Points on a hilly landscape, in no order, each with its height.
A ball rolls from a point to the lowest of its 2 nearest points, and stops where none of them is lower. Distance is the straight distance between rows; heights are no part of it.
z350: [ 89 134 124 126 129 110 123 103 135 149 144 105 151 185 146 125 131 109
 158 137 108 137 140 144 117 151 118 151]  h=93
z749: [129  98  98 137 103 104 110  95 130  94 107 101 137 156 107 137 118 139
 139 173 107 103 132 122  77 134 119 111]  h=548
z565: [149 155 179 174  77 115 133 175 154 132 151 163 147  60  73 158 116 136
  98 162 129 118 173 148 158 149 197 160]  h=150
z995: [110  91 105 139 165 134 124 134  38 156 150 160 140 176 149  88 120  88
 151 139 136 137 118 121 166  96  95 138]  h=201
z189: [149  62 187  98 110 115 131 152 152 185 109 128  86  79 195 169 168 132
 131 122 185 134 141 140 142 119 125 137]  h=182
z880: [ 87 157 183 113 155 157 148 138 170 172 154  93 110 159 163 131 176  86
  98  71 135 143  80 101 125 114 116 163]  h=431
z64: [163  80 191 106 106 123 132 155 150 177 125 139  85  72 178 180 178 134
 127 129 199 131 151 126 167 123 148 142]  h=137
z984: [133 106 211 104 182 164 132 113 167 175 179 106  74  98 152 133 148 146
 148 101 147 177 110  72 108 115 107 111]  h=555
z569: [154 162 120  93 177 222 113 128 122 129 138 106 133 120 161 114 159 105
 120  63 153 156  88 163 150 119  97 111]  h=506
z894: [135  98 174  82 131 112 110 132 132 167 118 121 104 112 176 152 162 145
 147 150 169 127 144 115 106 145 143  97]  h=636
z95: [138 145 148 135 123  93 107 174 169 130 115 171 128  96 109 116 121 177
 131 172 109 149 142 104 106 162 182  71]  h=531
z777: [ 93 185  66 145 103 138 126 178 122 114 151 120 167 162 172 135 111 100
 112  92  92 108  94 146 150 112 142 140]  h=149
z184: [152 181  77 168 149 127 133 108 170  58  93 108 102 134 107 110 153 161
 160 104 114 161 154 128 137 144 138 104]  h=205
z813: [156 124 181 126  98  96 137 190 159 144 109 168 142  79 124 155 104 173
 125 154  87 124 169 129 105 149 177 126]  h=177
z87: [111 146  68 161 111 133 139 108 129  80 163 118 149 179 115 126 108 108
 152 127  85 122 126 159 135 129  99 133]  h=541
z864: [109 130 123 148  82 106 121  46 162 108 177 173 112 102  61 145 140 135
  61 171 160  69 146 107 109 101 151 131]  h=235
z674: [129 117 177 112 109  72 136 160 147 169  92 117 128 125 141 167 126 173
 137 155 119 125 166 130 104 118 146 171]  h=213
z977: [148 120 178 130  93  80 134 175 144 149  97 135 133  97 125 184 108 179
 128 151 114 113 174 130 118 110 158 176]  h=181
z415: [103  68 129 108 111 115 124  95  81 121 109 127 145 120 123 112  81 105
  85 148 133  74 107 108 117 119  86 201]  h=409
z676: [162 128 179 148  83  89 135 176 145 134 115 150 138  75 106 190  96 167
 115 144 117 106 176 137 138 114 180 179]  h=155
z673: [107 177 122  97 147 162 147 189 175 117 107 120  99 160 104 147 159 134
  99  84  79 187  80 122 102  71 122  86]  h=270
z221: [166 176  85 133 170 144 130  78 135  96 101  87 115 106 110  92 170 154
 156 100 165 160 139 146 123 172 152  85]  h=357
z438: [ 90 170 186 117 140 133 153 132 195 162 150 109 125 171 152 127 159 128
 124  92 109 158 119 109 133 116 120 168]  h=366
z62: [140  60 146 103 152 151  90 121 140 182 135 130 128 132 202 109 137 111
 146 116 144 164 135 152 130 133  93 103]  h=214
z216: [104  79 134 136  74  95 138 110 131 127  99  93 135 126 124 160  99 131
 101 145 117  86 158 128  96 100 115 204]  h=440
z547: [144 129  90 178 112  87 103 131 147  89  90 127  99 120  84 113 133 170
 131 181 132 103 138 114  93 124 153  60]  h=237
z959: [168 172  86 120 176 182 131 117  63 117 139 117 150 129 130  98 132 119
 154  82 163 147 124 162 173 129  90 113]  h=255
z640: [136  98 161  96 105 117  98 127 116 158 104 115 107 108 166 164 156 137
 141 153 174 109 148 111 117 150 151 103]  h=653
z576: [201 129  78 130 175 158 116  76  84 117 122 103 143  98 117  89 140 133
 163 118 161 142 156 157 119 155 126  61]  h=393
z362: [136 141 161 182  61 108 121 155 147 113 142 172 119  85  57 157 109 161
  94 161 137  86 169 103 141 126 170 131]  h=186
z877: [111  81 109 108 128 115 119 109  76 112 125 126 156 155 110 106  93 102
 104 172 112  88  99 117 107 118  76 174]  h=352
z656: [111 136 137 168  73 107 126  78 159 103 172 178 107 105  39 145 134 149
  70 169 151  77 157 101 122  98 154 124]  h=220
z464: [140 138 153 136 138 107 126 154 180 121 124 176 125 103 122 112 104 180
 151 148  78 160 156 105 112 162 179  81]  h=521
z100: [ 91  83 125 127 140 108 134 127  67 175 136 129 158 171 141  96 110  76
 131 146 118 123 120 137 132 137 106 171]  h=488
z139: [100  66 129 133  77 116 144 107 134 102 111 109 136 138 123 154  96 128
  91 151  95  74 160 130  80  92 100 188]  h=457
z293: [115  97  97 147 105 113 130 100 132  94 132 113 139 177 112 135 112 129
 148 162  81 111 145 137  85 126 105 131]  h=537
z445: [144 159 163  95 170 178 130 169 180  91 104  92  94 126  72 123 140 167
 100  93 119 200  70  85 116 120 130 101]  h=402
z235: [156 184  55 139 146 132 148 110  69  85 151 105 156 140  81  98 111 117
 138 100 146 129 113 149 153 140  82 127]  h=795
z462: [154 153 184 142  84  96 128 180 146 148 132 153 144  71  91 164 126 156
 103 164 149 113 162 121 151 151 191 160]  h=114
z96: [138 165 137  87 174 172 141 173 171  96  93  91  83 134  66 132 164 161
  96  90 116 200  71 106 104 107 124  95]  h=385
z856: [113  41 144 125 123 129 130 140  60 182  95 145 147 137 168  96 107  88
 128 126 138 126 131 134 145 119 100 164]  h=269
z686: [114 109 211 112 179 159 141 109 173 187 170 101  81 120 164 126 161 121
 145  86 144 168 108  93 114 115  98 134]  h=519
z721: [146  72 115 108 128 136  91  98  63 126 101 116 141 122 137 121  98 105
 132 161 140  92 112 112 120 134  97 124]  h=586
z651: [160 183  83 171 168 124 130 119 177  67  84 117  90 109  98  89 149 180
 147 111 122 167 163 115 141 142 157  93]  h=219
z416: [127  62 171 104 158 142 114 120 159 200 144 124 108 121 206 117 153 110
 146 107 145 165 132 148 112 126  93 115]  h=265
z318: [ 98 194  58 140 100 148 137 180 131  97 124 118 149 149 168 140 130 105
 121  84  84 122  95 161 128 102 134 110]  h=165
z685: [114  96 191  88 153  96 137 126 147 198 120 111 106 133 174 139 159 135
 151 133 148 141 138 135  99 137 125 139]  h=459
z980: [141  96  94 126  87 121 115  71 148  58 105 123 140 120  98 123 105 142
  73 170 126  54 107 114  91 113 121 115]  h=594
z534: [138 112 208  85 180 137 131 121 168 174 170 122  85 103 156 130 151 157
 150 121 154 170 117  82  98 130 122 100]  h=583
z530: [120 158  74 142 144 123 131 115  74 108 173 119 166 173 102 106 101  98
 144 133 121 124  95 142 157 126  95 145]  h=293
z181: [128 127  80 181 132 132 168  99 140  40 132 138  88 169 103 133 121 127
 172 114  84 101 150 149 116 125 109 101]  h=207
z917: [ 92 184  77 146 104 141 126 142 131 111 155 115 162 174 153 131 122  96
 130  99  98 125 106 150 156 127 127 148]  h=135
z857: [130 120 192  93 131  71 140 155 153 185 103 120 121 120 149 153 139 171
 142 153 132 139 146 126 103 130 142 155]  h=245
z408: [130 144 111 170  83  97  90 138 138 100  97 132 105 105  76 130 142 166
 114 186 155  89 126  99 110 126 158  70]  h=251
z86: [112 141  73 143 145 109 137 122  70 109 184 135 158 178  94  97  96 101
 131 151 110 114  92 128 150 103  87 152]  h=301
z938: [196 116  90 115 180 172  95  90  92 127 129 115 152 113 149  97 131 136
 169 120 151 159 152 162 137 137 107  72]  h=418
z317: [188 135  97 110 186 194 102 102 104 129 143 119 151 124 152  97 135 136
 159  94 156 172 140 168 163 123  92  96]  h=446
z513: [100 102 163 115 168 143 137 111 137 192 157 125 129 161 191 103 148  78
 143  93 141 149 117 152 136 144 112 145]  h=195
z492: [146  80  79 152 111 119 142  90 153  45  97 131 113 145  95 119 116 145
 105 167  97  71 134 134  77 102 120  77]  h=613
z149: [121 161  88 181 129 141 161 118 141  39 112 137  83 164 122 141 131 129
 176  95  90 112 149 140 139 127 114 109]  h=202
z6: [155 126 165 168  77  89 137 140 139 125 141 152 122  82  74 188 100 161
 101 144 134  93 185 116 139  97 174 184]  h=179
z689: [136 171 169  97 161 163 130 144 191  86 111 107 103 131  96 118 139 175
 120  90 117 192  89  85 131 127 141 109]  h=422
z928: [119 138 152 158 131 124 147 129 152  98 124 165 110 160 126 137 113 167
 187 122  67 136 178 117 112 136 134 118]  h=511
z693: [ 97 188  64 157  97 151 151 164 132  68 116 126 121 148 152 148 133 106
 145  79  84 116 118 162 134 108 118 111]  h=180
z417: [145 187  93 110 162 164 124  93 117 101 122  90 139 135 128 113 153 121
 152  84 150 154 110 161 140 159 122 114]  h=311
z906: [179  71  95 115 150 152  71 121  75 135 104 129 154 122 160 105 107 126
 151 154 143 147 139 128 149 103  86  89]  h=749
z308: [149  91 172 146 106 111 141 101 109 171 154 151  92  79 116 179 172 114
 128 154 197 126 178 127 177 122 181 162]  h=36
z971: [114  84 116 115 144 124 112 109  59 146 123 121 154 161 134 105 102  88
 143 158 120 115 114 132 122 140  92 146]  h=518
z953: [103  57 143 122 108 116 138  97  69 144 102 139 136 100 133 111  80  98
  98 128 149  82 112 110 136 116  95 212]  h=367
z710: [148 141 169 142  77  92 121 190 151 137 110 161 137  85 104 160 115 169
 112 166 120 110 169 109 120 147 178 128]  h=147
z794: [122 167 128  86 169 210 117 142 130 141 136  95 118 131 154 129 172  92
 100  66 144 148  59 148 122 112 109 113]  h=545
z3: [136 120 153 150  80  74 137 101 133 140 139 130 111  93  83 192 121 147
 103 150 162  93 170 107 137 103 171 193]  h=199
z470: [181  88  89 119 170 156  93 109  55 128 117 126 152 133 143  98 112 121
 161 150 140 147 139 133 145 102  79  95]  h=765
z541: [120 193  58 147 125 130 131 146  88  97 160 111 169 156 119 113 103 107
 128 104 123 117  91 148 165 121 108 144]  h=281
z373: [125 131 192  91 146  84 144 140 173 180 126 126 124 135 145 137 135 176
 148 148 117 156 145 113 100 136 137 143]  h=276
z162: [ 96 177 123 117 138 143 119 105 155 120 139  99 141 175 146 126 150 121
 154 105 121 155 117 141 135 146 126 137]  h=158
z423: [103 146  80 150 158 114 137 140  41 134 188 142 142 178 129  97 118 102
 134 126 143 112  91 109 183  92 118 154]  h=175
z678: [144 131 199 102 144 133 156 142 219 134 159 136 129  95 114 116  91 165
 124 111  81 185 120  90 123 160 156 109]  h=492
z940: [159 122 210  78 159  96 155 166 185 186 160 138 125  73 125 139 118 156
 118 154 122 165 109 100  94 154 153 121]  h=408
z887: [134 122 159 175  78 121 126 195 144 109 113 190 112  58  94 141  97 140
 105 151  97  87 168 132 120 162 183  94]  h=215
z383: [144  60 133 126  80 131 111  72 103 162 135 147 111  68 143 163 127  95
 120 131 177 105 160 109 172 132 139 153]  h=146
z734: [106 166 139 156 130 144 149 129 161  82 118 152 107 166 134 136 131 157
 183 101  72 146 160 118 134 131 129 121]  h=520
z677: [146  90 111 114 105 125  89  85  88 112 101 103 133 107 123 136 116 115
 123 166 150  75 115 105 104 145 127 107]  h=587
z791: [145 150 186  96 113 109 135 197 174 158 137 164 143  63 114 130 137 145
  93 175 135 148 121 114 110 176 187  96]  h=349
z490: [ 82 117  99 159 115 103 151 136 114 164 177 132 167 189 147 117 114  76
 119 129  87 121 136 148 139 132 133 194]  h=510
z432: [122 106 156 124  78  80 126 122 127 152  94 101 119 110 124 182 125 152
 121 152 151  96 160 114 118 125 146 180]  h=410
z392: [143 133 156 161  68  97 114 170 144 118 114 158 124  94  86 161 110 173
 111 163 128  92 168  98 121 132 168 123]  h=167
z878: [117  88 150 109  83  98 117 108 105 158  94 100 115 106 145 168 130 125
 124 147 167  92 147 116 124 142 143 160]  h=386
z700: [110 153  90 143 164 138 129 156  50 147 172 148 143 172 165 105 120  98
 131  98 163 124  93 118 200 100 132 143]  h=166
z395: [109 165 155 188  66 122 105 158 139 108 144 173 118  85  32 124 124 146
 102 183 154 109 142 114 163 152 152 107]  h=580
z988: [113 160 141 160  85 118 101 206 159 115 114 179 128  61  90 113 123 137
 102 185 123 135 131 131 135 174 174  73]  h=553
z575: [110 110 149 124 174 161 128 130 119 183 167 147 136 167 193  94 137  73
 128  81 146 151 109 145 162 136 114 143]  h=154
z390: [127 201  45 142 114 138 136 151 105  84 134 103 163 142 120 118 112 109
 127  92 120 126  97 165 151 125 106 131]  h=273
z180: [ 93 183  95  97 142 153 148 177 171 138 126 114 115 161 135 146 158 122
  91  81  87 170  75 135  87  70 135  83]  h=252
z998: [146 151 189 157 101 100 135 146 124 156 158 155 132  80  69 161 144 140
 109 172 177 121 166 123 169 145 194 167]  h=68
z862: [108 150 203 114 152 104 164 133 196 180 144 121 129 158 148 129 138 156
 141 115  97 165 139 121 122 114 123 171]  h=332
z19: [135 177 105  77 168 172 149 160 158 112  90  87  89 129  79 135 187 147
  96  86 125 194  76 137  94 108 118  93]  h=362
z843: [143  49 126 119  84 141  94  90  89 150 109 145 127  80 160 143 101 101
 117 129 163 105 142 102 171 128 110 147]  h=217
z886: [ 91 107 107 153 102 115 141 112 130 121 141 117 144 186 127 140 117 116
 151 150  73 117 158 142  95 123 103 154]  h=527
z516: [153 133 193  84 134  94 144 178 183 169 144 153 137  79 124 135 120 166
 115 165 113 159 127 108  99 161 172 108]  h=379
z633: [124 136 156 185  68 111 129 118 150 107 164 180 111  95  37 151 116 153
  80 162 142  84 173 104 137 104 159 133]  h=203
z680: [116  97 148 138  73  84 135 121 133 137  97  98 122 113 118 180 108 152
 113 145 134  92 171 120 112 101 138 199]  h=424
z919: [131 142 169 183  62 128 132 188 155 113 138 179 131  54  76 145 111 130
  98 155 114 104 174 147 145 160 186 127]  h=183
z632: [141 166  39 155 121 123 160 117 108  61 167 120 156 152  84 104  95 113
 128 110 107 116 113 157 152 120  79 129]  h=804
z224: [187 119  81 126 181 148 119  91  44 112 131 117 152 128 110  93 115 121
 166 138 144 134 140 137 133 120  82  94]  h=780
z957: [118 171 160  98 142 168 140 183 187  93 103 121 105 154 102 135 143 149
 106  81  82 187  91 104 122  97 120 106]  h=292
z714: [ 82 185 137 105 124 151 136 170 177 145 141 104 131 172 166 146 165  99
  83  79 106 143  80 114 117  99 133 136]  h=561
z662: [178 156  82 129 174 154 125  71 105 107 117  91 130 106 119  93 155 139
 164 103 163 152 144 158 122 171 137  75]  h=375
z754: [129 215  52 100 145 147 137 178  88 129 113 108 162 127 135 114 136 120
 100  80 137 136  83 169 126 125 117 115]  h=238
z905: [ 98  75 115 127 151 118 132 130  27 134 132 155 136 164 125  84 115  95
 122 163 127 105 100  99 134  87  78 163]  h=444
z268: [ 97 182 160  91 151 172 126 130 169 125 134  88 113 160 139 136 172 121
 118  80 137 160  78 115 122 121 119 130]  h=353
z717: [140 114 140 172 130 107 121 167 147 102 108 190  99  98 104 118  94 165
 152 155  75 108 163 114 100 158 171  70]  h=253
z525: [150 111  70 186 139 116 150  95 153  49 112 132  92 156  95 116 124 150
 159 140  93 108 161 136  99 126 122  81]  h=216
z406: [133 112 107 124  90 126 101  44 134  86 137 137 129  93  92 132 112 124
  72 163 164  46 100  99 117 126 137 121]  h=282
z287: [ 86  91 145 122 132  94 141 120 113 190 117 103 144 169 160 121 134  94
 140 140 121 130 140 158 113 146 122 175]  h=277
z70: [146  69 145 141  91 115 132  72 107 171 147 151  93  69 124 179 158  98
 124 138 185 115 176 120 169 125 165 159]  h=87
z994: [177 104  97 115 128 137 105  66  89  80 107 127 143  91 104 105 103 123
  91 164 159  50  87 101 117 121 105 100]  h=358
z885: [135 126 135 178 162 114 125 151 151  92 111 190  87  94 111 102  90 156
 160 144  68 117 159 118 117 169 179  65]  h=256
z238: [109  54 139 142 149 122 146 151  61 196 125 166 152 173 173  82 119  79
 133 119 136 143 126 137 152 119 111 155]  h=221
z325: [140 144 177 115 149 122 140 143 202 123 143 158 129 106 121 111 102 180
 142 124  82 179 139  94 121 162 167  96]  h=508
z379: [169  61 110 111 121 152  67 117  83 140  96 129 145 108 167 124 105 118
 138 151 151 125 137 118 151 122 103  94]  h=724
z827: [114  65 141 112  91 110 121  91  89 158  97 106 124  99 144 152 106 104
 119 135 158  86 135 119 131 139 121 182]  h=347
z242: [145 110 140  99 180 186  95  89 146 145 154 111 120 128 182 111 152 122
 161  97 147 169 124 151 131 134 107  95]  h=254
z744: [ 80 114 102 152 106 109 143 122 120 147 165 121 159 189 137 125 116  88
 135 142  79 121 148 151 120 126 113 181]  h=517
z372: [135 109 155 176  98 110 125 186 135 106 104 194  99  76  98 134  90 150
 123 155  86  82 166 126 103 161 179  80]  h=233
z989: [113 179 102 134 132 139 124 101 155  93 125 100 136 169 131 128 146 134
 165 105 115 158 123 142 132 146 126 125]  h=178
z401: [156 119 188 109 117  99 156 180 182 153 126 165 143  74 134 148 104 165
 128 149  68 148 158 140  99 152 179 119]  h=208
z412: [133  54 125 124 119 144 103  99  61 119  99 160 129 100 150 106  89 117
 115 140 154  95 116  81 155  97  69 163]  h=334
z831: [126 158 148 158  77 106  93 161 130 118 113 149 114  97  77 140 142 159
 114 183 162 100 133  92 131 150 173  89]  h=271
z918: [133 174 159 118 153 142 128 128 197  89 116 132 114 135 113 109 129 184
 144 105 102 187 121  91 138 140 153 107]  h=441
z452: [156 162 100 187 176 117 126 132 175  70 100 150  84 103 101  86 121 177
 158 127  95 152 166 113 144 138 165  75]  h=232
z666: [129 181  97 152 134 139 133 113 168  66 106 113 117 157 123 128 150 153
 166 100 104 164 138 131 138 135 130 115]  h=194
z152: [161 168  50 149 143 125 146  91 107  74 137  97 151 145  82 101 118 120
 145 112 131 136 123 156 133 153  95 121]  h=798
z422: [115 151 195 103 149 107 146 129 187 161 143 129 128 152 139 126 132 171
 154 123  97 170 143 108 116 135 129 142]  h=306
z758: [136 108 188  80 164 124 116 122 154 171 144 126  96 110 170 138 162 156
 154 137 160 152 134 102  95 141 138  85]  h=611
z214: [ 97 160  93 165 104 140 138 112 146  84 146 122 134 178 135 139 124 118
 169 114  82 131 142 146 131 129 112 135]  h=536
z884: [119 115 130 120 176 161 111 117  92 166 156 140 147 169 175  95 123  85
 154 102 141 154 118 151 162 136 104 128]  h=113
z743: [108 183 149  90 145 169 131 154 178 105 112  96 106 157 113 136 169 143
 112  83 116 179  79 106 115 105 120 112]  h=316
z213: [ 98 190  63 102 137 144 137 183 154 140 131 113 148 151 166 135 146 110
  89  84  90 147  72 152  93  90 150  95]  h=226
z191: [120 206  71 103 130 157 135 146 143  95  97  97 136 136 129 132 164 122
 119  78 121 162  92 165 123 129 119 117]  h=287
z295: [138 203  80 108 160 165 129 158  70 127 132 114 160 132 142 112 132 108
 122  76 158 130  88 159 165 123 111 123]  h=209
z947: [138  91  93 146  87 119 124  91 158  54  97 128 118 131  93 129 116 150
  88 170 115  60 124 119  85 101 130  91]  h=605
z237: [159  81 179 129 100 122 138 126 134 173 137 150  89  76 153 181 176 123
 129 135 205 133 169 130 186 122 168 151]  h=89
z850: [124  95 152 151  90 101 144 144 133 119  98 137 117 142 121 163 104 167
 146 152  85  95 190 122  79 109 126 147]  h=487
z321: [ 81 190 129 116 116 148 133 155 174 131 140 111 139 180 169 139 159 104
 109  82 105 143 101 128 136 110 133 146]  h=549
z409: [ 96  77 143 120 106  87 140 121 105 175  91  89 138 144 149 138 118 104
 125 148 126 110 139 150 104 130 119 190]  h=315
z546: [140 127 222  83 171 100 156 139 184 183 162 125 116 101 127 132 121 167
 136 133 122 169 115  93 101 139 133 134]  h=443
z154: [ 90 155  97 140 123 129 126 115 124 129 162 110 162 188 139 122 119  97
 148 122 105 135 119 148 142 145 117 156]  h=117
z165: [137  76 140 100 107 129  87 108  93 149 102 110 123 110 168 148 129 114
 142 150 156 103 141 122 122 150 129 109]  h=678
z517: [112 167 141 176  77 117  95 193 148 104 116 174 120  73  63 115 126 143
 102 188 143 121 130 125 157 167 159  79]  h=565
z63: [108 182  93 124 156 145 118 168  77 143 160 129 163 164 168 111 121  94
 114  87 152 119  78 133 177 121 139 144]  h=148
z724: [128 100 146 138  88  76 139  76 122 150 136 122 104  85  96 188 127 124
 108 143 172  97 159 114 137 111 164 197]  h=218
z683: [160 116  95 125 106 128 105  54 118  76 115 124 134  86  92 111 114 123
  79 166 165  46  85 108 117 124 125  92]  h=318
z828: [128 148 139 153 102 105  98 197 164 121 112 181 125  74 100 109 118 158
 116 181 113 138 138 116 121 165 182  62]  h=542
z985: [148 130 186 145 111  97 142 125 111 164 153 150 109  83  90 175 158 133
 120 164 192 120 170 122 172 131 192 173]  h=88
z487: [147  87  81 118 112 124 132  87 135  49 109 123 156 141  96 111 100 135
  84 173 100  73 108 133  85 113  99 116]  h=578
z810: [128  76 140 111 167 154 102 121 111 180 144 143 141 155 191  97 127  96
 154 109 139 161 134 155 149 133  96 117]  h=159
z592: [144 130 213  94 155 119 161 144 210 160 169 123 129 100 113 124  97 165
 126 121  90 182 112  92 116 148 139 130]  h=474
z419: [122  77 139 128  91  91 139  56 108 158 127 125 106  76 118 178 116 104
 112 126 174  94 146 120 143 119 148 201]  h=246
z993: [133  87 114 104 135 123  96  96  74 130 111 105 146 141 136 121 110 105
 150 163 132 106 117 131 109 150 105 121]  h=552
z711: [138 115  56 144 127 122 159  99 118  57 164 134 155 168  85 110  96 112
 129 146  77 108 115 159 117 112  79 120]  h=554
z459: [133 104 145  94 171 155 101  89 132 154 144 113 118 136 178 120 150 121
 169 117 146 157 129 148 117 147 120  89]  h=212
z521: [120 123  68 145 126 121 136  98 110  84 164 118 159 178  96 115  97 108
 142 151  84 118 114 153 118 125  87 136]  h=547
z309: [130 211  52 124 126 146 133 147 111  93 115  93 155 134 124 122 137 114
 124  83 129 141  97 171 140 138 108 127]  h=261
z946: [ 92 137 142 110 149 124 123  95 137 157 144 102 141 175 158 124 144 112
 162 121 126 150 129 143 120 154 120 139]  h=121
z874: [128 190  73  75 160 164 154 153 152 125  91  93 102 123  95 133 186 134
  93  77 122 186  82 159  91 113 118  90]  h=340
z12: [ 93  71 120 129 141 108 138 139  42 157 131 149 149 168 129  86 107  80
 114 154 120 109 107 113 131 111  95 183]  h=466
z31: [101  96 129 139 161 119 150 146  73 191 164 165 153 184 173  90 125  69
 130 104 140 137 114 133 167 134 132 164]  h=198
z882: [152 110  79 179 126 100 125 105 156  68 103 127 103 144  90 117 129 164
 147 166 103 107 150 123  85 123 135  70]  h=223
z954: [ 87 101 113 145 134  94 152 135  91 185 156 133 166 188 147 101 118  72
 120 135 108 125 125 148 138 138 134 193]  h=504
z377: [114 102 202  97 171 122 144 114 163 198 150 113  92 127 179 127 163 129
 151 110 146 155 126 124 104 128 110 134]  h=494
z172: [ 98  84 159 112 154 120 136 114 116 199 131 121 134 161 185 112 138  87
 147 118 138 139 133 158 124 149 116 147]  h=236
z348: [131  48 165 106  98 118 125 125 116 186  89 121 114  95 189 154 135 109
 132 118 171 119 145 149 145 134 121 149]  h=378
z410: [109 110  86 127 146 109 132 115  68 110 163 136 159 176  97  96  97 101
 119 173  99 104  93 127 122 106  75 159]  h=313
z979: [147 170  44 162 124 130 146 103 130  57 134 100 140 150  95 117 118 118
 145 104 111 136 130 159 137 145  97 124]  h=801
z482: [116  69 169  94 125 105 126 124 115 190  97 107 116 124 184 144 144 113
 142 131 155 122 143 148 117 143 122 143]  h=417
z288: [110  77 145 148  83 108 154 130 127 108 103 121 119 146 121 169 105 149
 126 148  87  78 185 130  73  91 112 162]  h=475
z142: [145 144 117 184 170 112 118 143 167  85 111 175  88  95 108  90 102 170
 159 145  82 137 160 115 134 152 173  62]  h=244
z53: [100 138 207 119 167 157 152 123 171 181 164  89  92 141 155 127 169 102
 117  75 138 156  90  90 125 114 104 161]  h=470
z839: [118  41 155 116 107 125 127 126  86 187  83 124 138 116 178 120 111  94
 129 120 150 119 133 147 143 132 108 159]  h=324
z863: [109 185  90 161 122 153 156 151 138  49  92 137  88 149 137 149 141 124
 165  80  83 123 136 141 139 119 118 110]  h=193
z731: [ 86 196 127 124 114 155 138 152 174 103 120 120 126 174 155 143 158 126
 131  82  91 154 113 126 138 108 127 132]  h=538
z506: [135 163 182 118  95 109 117 196 149 146 125 165 140  72 103 133 142 149
 101 177 156 129 134 109 131 172 186 102]  h=322
z523: [150 189  92 127 159 146 131  91 149  82 101  86 122 131 113 111 169 149
 151  92 147 167 125 145 128 160 139 107]  h=337
z135: [101 115  91 143 165 117 136 130  35 140 177 157 140 183 130  90 119  91
 140 142 135 123 100 109 169  95 102 150]  h=185
z479: [122  63 119 118 141 140 114 117  42 121 104 149 133 134 142  94 104 110
 126 157 138 103 107  92 141  90  65 152]  h=399
z933: [137  99 100 131  96 110  98  90 117  93 100  97 135 131 107 138 118 133
 118 174 132  79 116 109  85 136 127 110]  h=562
z368: [120 119 110 133  79 118 112  44 159  87 150 148 122 101  82 142 121 136
  61 162 157  51 121 101 112 113 149 126]  h=258
z920: [159 192  77 108 166 187 136 156  56 128 131 123 151 124 140 105 140 125
 128  71 169 136 117 159 173 112  92 117]  h=231
z108: [159  67 123 104 111 146  71 114  96 145 103 119 128 101 176 138 129 114
 139 146 158 115 140 124 137 137 125  86]  h=700
z227: [123 115 164 149 118 105 148 146 142 124 113 157 119 148 127 150 110 174
 174 143  68 121 189 120  89 129 133 128]  h=500
z974: [114 126 151  98 155 123 112  91 135 151 131 104 123 155 160 128 153 138
 169 135 140 146 132 131 102 155 133 108]  h=163
z168: [ 94 167 176  96 153 178 129 150 167 148 142  83 102 156 133 138 175 104
  98  76 131 157  68  95 110 105 112 135]  h=388
z289: [113 115 123 139 168 145 138 154  89 180 173 171 146 182 189  92 131  77
 124  80 159 143 105 126 185 124 133 149]  h=184
z895: [143  50 124 120  99 144  95  91  75 135 102 156 133  85 154 123  85 112
 117 137 156 100 126  89 168 111  89 154]  h=275
z400: [164 177  97 106 173 188 126 101  99 109 126 101 142 118 135 106 150 116
 151  76 159 153 116 172 153 153 109 107]  h=286
z226: [125 165 171 148  77 112 106 168 127 134 129 158 125  87  80 143 145 154
 109 177 172 105 146  97 150 159 181 113]  h=291
z533: [177 154  68 130 174 140 148  93  42  97 148 114 150 135  87  87 117 120
 152 115 157 133 132 138 146 129  74 110]  h=790
z116: [109 200  79 108 147 148 119 176 102 133 140 114 169 155 168 121 129  98
  99  85 136 121  66 147 146 120 141 130]  h=173
z742: [173 150 105 108 185 211 104 120 115 135 147 124 146 125 161  99 142 124
 140  74 158 170 119 170 173 113  87 111]  h=471
z897: [ 96  72 153 126  95  83 149 114 106 178  76  89 126 111 148 155 116 109
 119 127 153 108 130 156 126 114 138 212]  h=359
z228: [107  67 137 122  93 103 137  71  91 150 110 117 125  84 130 145  87 100
 101 123 159  87 127 123 136 125 121 212]  h=299
z797: [118 204  62  84 145 154 145 160 144 121  98  98 127 128 122 130 171 123
  99  78 115 171  81 173  98 111 120  97]  h=314
z163: [170  95 123 102 177 186  73  96 168 151 160 110 124 110 183 110 148 141
 149 109 153 189 126 151 127 124 100  81]  h=300
z732: [112 194  63  99 151 138 125 188 117 147 136 112 167 145 169 122 131 107
  85  88 117 131  61 154 113 106 151 111]  h=200
z876: [ 91 186 120 147 109 151 141 137 163  89 123 129 125 175 150 143 145 130
 160  91  83 145 137 134 142 117 124 131]  h=528
z968: [143  89  70 129 125 121 145  87 128  52 134 128 153 164  88 111 101 121
 109 171  79  93 115 148  90 112  85 117]  h=564

For each start below, name every point that the ball comes to, in order.
z938 -> z576, z662, z221, z523, z417, z400, z959, z920, z295
z877 -> z410, z86, z530, z541, z390, z309
z933 -> z749, z293, z886, z744, z490, z954, z100, z12, z905, z479, z412, z895, z843, z383, z70, z308
z406 -> z368, z864, z656, z633, z362, z392, z710
z856 -> z238, z31, z289, z575, z884
z897 -> z409, z287, z172, z513, z575, z884
z184 -> z666, z989, z162, z946, z350

For each start below, name the point where the ball stops.
z906 -> z63
z216 -> z228
z317 -> z295
z673 -> z63
z717 -> z462
z438 -> z676
z721 -> z308
z693 -> z350
z348 -> z884
z683 -> z710
z677 -> z308
z651 -> z350
z96 -> z309
z415 -> z309
z734 -> z228
z988 -> z350
z758 -> z63
z979 -> z63
z546 -> z350

Call two points neighbours if one is among the 2 nearest of the other. Go from one point of each pair to the other, from neighbour to neighbour, staying as low as possible. Name the highest point that can't be avoided.
z295, z308 -> z415
z884, z350 -> z348
z710, z350 -> z885
z710, z63 -> z880
z308, z998 -> z985
z884, z676 -> z897
